A landscape with many valleys, sampled at points; each row gives a point and its height.
A ball rolls from a point to whichever of its 6 nearest points has the largest drop for the distance, and stops where none of them is lower. Distance is the straight distance between rows; heights are no part of it.
zoti: | -9 | -2 | 12 |  0 | -3 |  3 | -4 | -5 |  height 64.0
Ziz: |  10 |   8 |  -1 | -10 |  -5 |   8 |   7 |  -6 |  height 24.5
gimu: |  -1 |   2 |  -8 |   4 |  -4 | -17 |   4 |   9 |  height 65.1
depeb: |  4 |  7 | -4 | -4 | -6 |  0 |  5 |  0 |  height 24.2
loda: | -17 |  -8 |  14 |   7 |  -1 |  -1 | -12 |  -2 |  height 67.1
zad: | -11 |  -4 |   5 |   4 |  -5 |  -9 |  -2 |   2 |  height 54.7
Zas: |  14 |  10 | -13 |  -9 |  -9 |   0 |  12 |   1 |  height 20.0
nok: | -11 | -25 | -12 |  26 |   7 | -37 | -15 |  21 |  height 43.4
pedak: |  -7 |  -5 |  -7 |  10 |  -5 | -22 |   1 |  13 |  height 40.7
por: |   7 |  10 | -18 |  -2 |  -6 | -17 |  10 |  12 |  height 23.1
Dinov: | -13 | -11 |  10 |   9 |  -3 |  -9 |  -6 |   1 |  height 12.5
vosu: |  20 |  14 | -22 |  -6 |  -9 |  -5 |  14 |   6 |  height 21.0
zuba: |   6 |   8 |  16 | -16 |  14 |  30 |  -2 | -20 |  height 29.9
fola: | -20 |  -2 |  27 |  -2 |  17 |  28 | -17 | -15 |  height 48.9
muv: |  23 |   8 |   1 | -16 |   2 |  25 |  10 | -13 |  height 25.0
dake: |   0 |   1 | -17 |   5 |  -4 | -23 |   5 |  14 |  height 8.6
giras: |  -3 |   1 |  16 | -10 |   5 |  21 |  -6 | -15 |  height 27.4
sof: |  -4 |  -4 | -16 |  10 |  -1 | -26 |   0 |  18 |  height 37.9
pased: |   1 |   0 | -24 |   8 |   0 | -28 |   6 |  23 |  height 45.0
timil: | -18 | -19 |   7 |  21 |  -3 | -17 | -13 |   7 |  height 34.8
Dalin: |  24 |   8 |   6 | -21 |  19 |  41 |   7 | -27 |  height 44.4
berur: |  0 |  3 | -3 |  0 | -7 | -8 |  5 |  2 |  height 45.3
gosez: |  19 |  14 | -30 |  -3 |  -6 | -11 |  16 |  14 |  height 37.8
led: | -14 | -21 |  -3 |  21 |  -1 | -27 | -12 |  14 |  height 35.1
fesot: | -23 |  -9 |  30 |   6 |  14 |  21 | -18 | -12 |  height 40.3
Rodo: | -15 |  -6 |  23 |   0 |   6 |  14 | -11 |  -8 |  height 35.6
lole: | -11 | -10 |  -3 |  13 |  -3 | -21 |  -4 |  11 |  height 35.2
Banu: | -14 |   1 |  26 |  -8 |  15 |  30 | -11 | -17 |  height 49.4
Gode: |  16 |  12 | -34 |  -1 |  -4 | -16 |  13 |  17 |  height 54.1
salit: |  -9 |   1 |  16 |  -5 |   3 |  14 |  -6 | -11 |  height 28.4
furi: |  10 |   8 |  12 | -17 |   8 |  28 |   2 | -19 |  height 40.8
zoku: |   7 |   7 | -15 |  -2 |  -8 | -12 |   8 |   8 |  height 20.3
Feb: | -21 | -13 |  20 |  10 |  -1 |   2 | -14 |  -3 |  height 62.7
feba: |  22 |   9 |   8 | -17 |  10 |  33 |   7 | -20 |  height 34.0
vafi: | -10 | -16 |  -8 |  21 |  -1 | -30 |  -7 |  17 |  height 35.7
geb: |  19 |  10 |  -8 | -11 |  -6 |  12 |  12 |  -7 |  height 22.2
dopul: |  21 |   8 |  -1 | -13 |  -4 |  19 |  10 | -12 |  height 23.8
kemor: |   7 |   8 | -11 |  -3 |  -9 |  -3 |   9 |   1 |  height 20.8
depov: |  22 |  14 | -19 |  -8 |  -9 |   1 |  15 |   1 |  height 17.7
vos: |   9 |   8 | -33 |   3 |  -1 | -24 |   9 |  24 |  height 58.3
tiva: |   4 |   4 | -26 |   3 |  -4 | -25 |   9 |  20 |  height 45.1
nopeb: | -20 | -10 |  27 |   6 |   8 |  14 | -16 |  -7 |  height 39.9
vis: |  27 |   9 |  -2 | -17 |  -1 |  25 |  10 | -13 |  height 25.1
Zun: | -6 | -2 |  0 |  2 | -8 | -9 |  1 |  3 |  height 80.3
muve: | -15 | -15 |   6 |  15 |  -3 | -15 |  -8 |   8 |  height 33.2
veg: |  -8 |   2 |  22 | -11 |  16 |  28 | -11 | -19 |  height 30.4
loze: | -2 |  2 | 10 | -5 | -1 |  7 | -1 | -7 |  height 45.5
zurif: |   9 |   7 |   9 | -11 |   1 |  18 |   3 | -12 |  height 12.2
zub: | -20 | -20 |  14 |  19 |  -3 |  -6 | -14 |   3 |  height 44.8

For each start below, name the point where the ball stops.
fesot => zurif
nok => Dinov
Gode => depov
depeb => depov
vafi => Dinov
Dalin => zurif
lole => Dinov
fola => zurif
Banu => zurif

Call two points neighbours if one is among the 6 nearest of the other. Go from one point of each pair to the other, from neighbour to neighbour, staying as low as possible. Name the highest point that can't be avoided.
zurif and Dinov => sof
dake and depov => zoku
zurif and depov => dopul
